Points on a hilly landscape, in no order, each with its height.
A climber steps from a point to the highest of its 3 nearest points, and stops where none of them is higher. Distance is the straight distance between rows; heights are no part of it.
k_726: [133 158  92 126  90 113 106 185 133 136 161 120  90 113 125 111 115 155
 110 149  94 108 110 101]  height 4.93
k_569: [147 112 113 128 140 130 124 127 125 135 133 127 112 143 101 160 129 143
 128 130 106 134 134 130]  height 4.14
k_78: [130 100 127 122 148 130 131 124 134 135 123 131 106 144 106 188 138 145
 135 135 144 151 127 131]  height 4.19
k_861: [141 176 145 120 148 131 144 176 140 121 133 130 146 163 175  73 162 112
 134  87  91 124 102 171]  height 5.84
k_339: [133 169 109 112 130 121 102  63 127 121 149 125 156  99 103 135 134  87
 131 104 113 150 181 127]  height 4.06
k_747: [129 105 111 120  98 117 104 169 120 128 139 109 120 114  92 152 111 162
 124 131 127 120 114 117]  height 4.62
k_370: [138 204 135 105 143 169 128 140 153 119 154 142 209 137 129 135 159 111
 119 106 121 150 112 192]  height 6.28
k_906: [141 157 132 109 141 108 101  39 150 144 111 132 170  63 126 143 128  96
 134 125 157 144 152 108]  height 1.93
k_34: [ 48  80 145 158  68 131  93 112  80 103 109 109  91 113  95 127  87 114
 182 163 113 106 147 112]  height 4.10
k_32: [ 66  83 137 143  65 125 117 113 108 129 100 152 125 122  77 158  94 133
 169 147 131 111 140 131]  height 2.94
k_125: [ 86 147 107 124  85 142 114  92 142 145 138 164 113 117  89 159 105 141
 136 120 119 127 149 116]  height 3.61
k_596: [170 127 129 116 146 128 100 168 124 134 138 102 103 144 145 112 137 141
 107 136 110 114 113  96]  height 3.39
k_947: [ 98  63 139 162  93 114 122 166  89 160 130 115 104 107 123 125 102 131
 166 137 154  77  98 130]  height 3.26
k_837: [140 138 139 127 148 120  98  31 132 140 103 146 166  83 112 165 134  93
 121 131 132 163 166 117]  height 2.25
k_549: [166 183  98 131 144 122 111 159 136 149 159 109 114 127 130  90 138 122
 109 143  72 133 129 106]  height 6.41
k_894: [ 45  92 152 129  63 122 116  94 132 104 116 140 123 116  72 154  82 111
 159 134 136 118 164 118]  height 2.20
k_94: [ 51  53 147 151  81 110 122 114 109 144  71  96  82 143  63 153  84 126
 163 148 160 113 120 125]  height 5.86
k_236: [107  89 113 133 137 144 135 112 136 140 129 149 123 129  86 173 123 146
 145 125 139 134 140 117]  height 4.72
k_945: [152 162 136 143 160 129 122 178 124 121 122 136 148 159 163  78 173 115
 135  87  93 138 117 171]  height 6.08
k_750: [130  61 150 133 149 150 163  46 131 123  75 126 146 134 119 176 142 111
 112 141 184 167 145 134]  height 5.85
k_173: [178 111 137 125 165 118 133 163 130 142 135  95 103 167 173 125 160 139
 138 113 133 150 117 132]  height 3.05
k_302: [127 113 177 138 171 152 148 182 144 133 126 132 160 176 152 116 173 132
 127 100 125 169 111 177]  height 6.45
k_136: [137  95 129 143 162 147 161  55 130 132 107 154 169 137 131 198 136  89
 149 125 169 167 155 142]  height 4.70
k_306: [156 173  99 125 148 122 125 171 139 126 165  92 115 142 156  49 105 127
  94 163  58 132 110 118]  height 3.63
k_721: [122 110 152 158 189 140 163  66 137 113 103 146 166 106 154 171 155  94
 128 127 163 166 147 175]  height 4.56
k_685: [ 92 111 127 135 116 112 119  40 146 122  83 153 175  86 100 163 140 121
 127 128 171 127 149  93]  height 3.44
k_248: [143 133  97 116 122 135 131 152 129 113 144 132 112 115 118 152 118 115
 143 126 108 132 160 111]  height 3.75
k_511: [112  67 171 121 123 119 152  27 148 146  78 158 140 107 103 183 148  97
 110 123 176 155 136 121]  height 6.38
k_714: [109 227 120 104 147 182 104 155 149 108 178 130 213 148 143  95 167 126
  78 123 119 131 118 175]  height 6.18
k_240: [121 134 140 128 184 153 166 134 125 116 136 151 201 136 168 140 172 114
 130  79 130 184 132 190]  height 6.23
k_972: [109  71 141 130 134 148 142  88 130 123  92 132 126 131 103 185 142 125
 139 129 170 147 139 130]  height 5.43
k_648: [140 170 129 128 164 145 120 111 109 129 118 129 130 134 118 140 131  91
 126  86 125 150 158 152]  height 4.21
k_52: [106 110 131 110 118 135 131  62 135 132 103 165 139 123 101 176 114 129
 131 132 144 118 162 119]  height 4.05
k_100: [ 62  93 170 133  84 111 136  73 142 116  94 164 120 115  95 173  95 123
 149 119 148 116 142 137]  height 2.77
k_50: [142 121 103 121  87  93 133 173 118 135 157 119  81 126 148 130  97 183
 128 150 124  76  91  94]  height 3.62
k_730: [105 114 122 115  68 120 104  71 141 134 120 173 136  73  97 146 100 144
 132 112 125 115 153 113]  height 3.36
k_115: [171 158 108 110 154 121 139 164 145 122 158  92 106 150 174  53 133 132
 109 123 105 114  92 106]  height 2.32
k_432: [159 131 105 123 151 139 110 147 113 138 133 103 118 141 114 129 142 131
 111 121 101 127 142 115]  height 4.58
k_994: [ 66 119 113 130  46 106 103 121 106 146 136 140  98  79  95 133  72 127
 154 145  89 121 151 134]  height 5.62
k_390: [120  77 158 145 136 142 158  23 158 156  77 142 132 109 110 174 146 127
  74 143 203 141 129 128]  height 5.81
k_367: [153 143  75 103 136 122 115 161 124 118 147 113 121 114 104 126 127 141
 106 136  75 138 150 110]  height 4.11
k_365: [124 143 115 113 169 132 124  89 112 124 121 131 137 101 105 168 123 116
 121 121 133 138 170 144]  height 4.32
k_259: [152 107 138 130 118 114 149 154 128 128 146 137  92 134 144 130 102 148
 114 130 159  75 100  89]  height 3.59
k_848: [156 197 146  88 144 157 141 178 149 126 120 151 177 180 143  79 185 145
  97  99 111 133  87 164]  height 6.16
k_58: [112 133  85 145  64 127 106 165 116 143 152 143  98 106 102 126  92 152
 114 153  90 104 102 106]  height 5.68
k_615: [114 141  84 123  77 119 107 148 154 143 152 129 127 105  98 136 113 156
 117 119  87 131 154 123]  height 4.83
k_616: [139 146 175 120 159 129 144 165 125 111 139 132 161 155 159 113 157 126
 116 105  99 153 113 161]  height 6.37
k_775: [143 146 173  93 159 162 157 153 139 126 126 147 183 179 172 120 204 145
 119 125 120 137 108 200]  height 6.34
k_781: [120 108 167 150 145 111 111  13 147 149  82 147 177  87 125 162 167  96
 137 116 165 166 114 110]  height 5.96
k_121: [121 116  89 138  78 118  99 137 107 131 147 122  94  98 102 118  95 158
 126 137 117  95 127 124]  height 5.32
k_804: [150  99 132 131 144 131 145 164 135 144 157 115 110 139 125 147  94 168
 141 143 113 126 123 101]  height 2.92
k_107: [176 157 138 125 166 122 140 151 119 141 131 104 106 133 166  78 149 143
 130 109 123 118 121 126]  height 3.87
k_970: [136 185 152 117 154 143 137 163 139 110 151 144 192 160 159  93 169 134
 125 100 114 160 126 175]  height 6.30
k_413: [120 100 142 144 149 138 127  47 135 124 110 147 165 127 105 195 150 121
 131 104 171 163 131 113]  height 4.94
k_971: [176 113 146 119 148 107 133 162 127 140 127 125  96 157 163 115 146 155
 150 123 154 119 105 115]  height 2.39
k_561: [125  82 139 154 106 151 132 184 113 139 158 104  77 118 126 134  99 157
 147 128 167  80  94 123]  height 2.95
k_563: [165 140 165  99 186  95 144 161 115 134 116 120 133 164 180  75 151 119
 133 102 116 120 104 146]  height 5.13
k_417: [154 144 108 131 154 138 116 175 115 121 148 112 148 124 134  81 131 106
 103 123  86 149 137 138]  height 5.16
k_893: [108 207 125 108 126 157 123 193 137 110 146 129 208 145 139  64 165 141
  82 111 107 144 115 169]  height 6.04
k_515: [ 74  60 131 150  68 112 100 147  99 131 116  97  89 111  97 118  88 121
 183 142 121  99 122 116]  height 4.69
k_874: [ 79  21 147 146  95 119 132 149  95 125  92 107  82 115  89 140  86 138
 190 131 156  92  99 119]  height 4.22
k_632: [160 141 107 112 127 118 115 163 108 134 144 116  98 126 135 113 100 152
 103 124 112  88 103  99]  height 3.42
k_256: [ 76  93 129 146  52 111  98 161 105 121 117 121  73 116 111 118  75 152
 158 146 125 127 132 136]  height 5.14
k_798: [186 175  99 127 145  94 150 156 148 127 147 104  99 141 162  55 112 127
 115 162 118  86 122  87]  height 0.93
k_273: [143 143 146 133 145 157 156 155 113 111 122 125 168 162 160 108 159 100
 144  97 107 147 155 171]  height 6.29
k_127: [178 167 130 109 136  97 158 176 133 106 138 124  59 183 180  91 132 151
 132 138 159  69 121 101]  height 2.03
k_261: [153 169 101 141 147 135 108 159 128 131 159 105 134 141 126 116 127 129
 109 149  83 143 118 104]  height 5.33
k_877: [ 96  59 130 156 100 123 132 144 109 141 103 128 106 131  93 144 103 147
 166 123 158 112  87 130]  height 3.76
k_498: [140 137  96 132  93 116 107 176 130 137 172 106 106 131 140 116  85 151
 106 165 134  95  98  89]  height 4.17
k_786: [175 162 117 111 138 104 139 161 130 110 128 115  70 171 175  64 111 150
 115 141 140  80 114 130]  height 0.89
k_533: [102 119 111 142 101 121 130 107 142 123 131 152 113 129  83 171  99 137
 141 129 117 100 131 121]  height 4.01
k_871: [150 153 121 129 101 131 136 174 147 121 150 111  60 161 169 107 121 144
 109 162 162  64  88  96]  height 6.67
k_887: [167 177 140 119 142  98 133 180 111 147 163 103 134 146 149  48 132 118
  79 142  81 113 104 116]  height 2.05
k_626: [131 175 114 123 167 153 117  88 126 114 146 124 157 108 118 127 122  86
 142 102 107 167 174 153]  height 4.15
k_962: [ 75  70 135 119 101 137 139  55 165 140  88 167 128 119 105 183 119 137
 112 143 190 147 113 123]  height 3.03
k_508: [143  90 141 151 177 156 155 112 123 109  95 115 141 143 149 156 172 103
 131 109 159 179 146 162]  height 4.46
k_790: [ 83 123  90 144  35 116  92 155 123 136 147 109 104  81 133 109  85 149
 142 149  88 107 114 125]  height 6.00
k_345: [107 188 111 121 153 155 116 141 126 101 151 142 188 109 151 107 125  77
  93 102  96 151 142 152]  height 4.28
k_753: [126  97 157 121 120 125 134  26 142 145  80 147 174  85 106 175 169 106
 128 128 169 179 127 115]  height 5.58
k_218: [121 116 163 134 139 108 104   4 139 142  96 138 183  75 113 136 157 113
 135 129 141 176 130  94]  height 3.60
k_556: [135 189  99 146 139 144 110 127 127 111 149 122 152 103 113 128 140 103
 112 112  89 146 181 132]  height 4.20
k_24: [ 95  95 134 119 102 142 137  51 134 130  99 171 135 108  84 188 112 119
 131 146 184 152 141 123]  height 3.53
k_704: [138 142 141 145 186 133 149  87 107 120 128 132 184 107 140 156 131  98
 141  99 141 160 170 148]  height 4.45
k_792: [148 142 159 110 139 126 162 174 153 114 116 139 143 168 196  87 196 123
 134  90 123 148  90 191]  height 6.13
k_676: [ 85  92 119 146  94 106 114 158 123 136 126 119  96 107 101 130  92 152
 158 122 136 107 113 132]  height 4.57
k_459: [174 129 158 128 167 116 161 167 135 128 100 117  88 164 200  54 153 143
 124 111 147  94  98 116]  height 3.84
k_412: [144 112 146 129 171 135 139 157 113 121 120 128 138 144 130 143 152 122
 154 118 105 169 152 121]  height 4.09
k_641: [166 191 101 105 131 101 146 163 126 100 159 105  72 158 163  72 109 140
  86 194 133  72 120  97]  height 1.57
k_909: [149 118 125 132 159 152 153 109 107  96 132 138 147 129  98 179 142 113
 141 120 125 159 167 130]  height 4.18
k_944: [156 186  73 122 130 107 120 166 130 136 171 103  83 117 159  85 119 148
  82 172 109  97 110  93]  height 0.39
k_18: [141  95 118 134 133 143 125 148 122 118 138 141 117 136  91 167 118 156
 141 132 125 121 110 114]  height 3.92
k_49: [114 161 133 137 163 148 135  81 124 125 134 156 191 107 158 124 137  69
 111  90 133 161 148 173]  height 4.37
k_512: [163 170 102 105 124 114 154 167 143 133 141 115  75 147 169  71 118 162
 100 179 145  76 125  94]  height 2.85
k_491: [ 40  39 151 155  83 113  87 102  97 130  93  94  89 135 109 138  79 102
 195 168 138 110 135 113]  height 3.93
k_854: [171 160 106 115 133 119 136 166 140 130 156 111  95 145 168  78 140 139
 112 164 118  96 125  95]  height 1.44

For each start below, name the point where the climber stops.
k_173: k_302
k_50: k_790
k_508: k_511
k_971: k_302
k_561: k_790
k_459: k_302
k_894: k_790
k_804: k_790

Call two points neighbours if one is among the 3 nearest of the other. Go from one point of each pair to the other, from neighbour to neighbour, staying as high as possible. Name the lowest point that can't be avoided.
k_432 / k_365: k_569
k_511 / k_781: k_753
k_790 / k_94: k_874
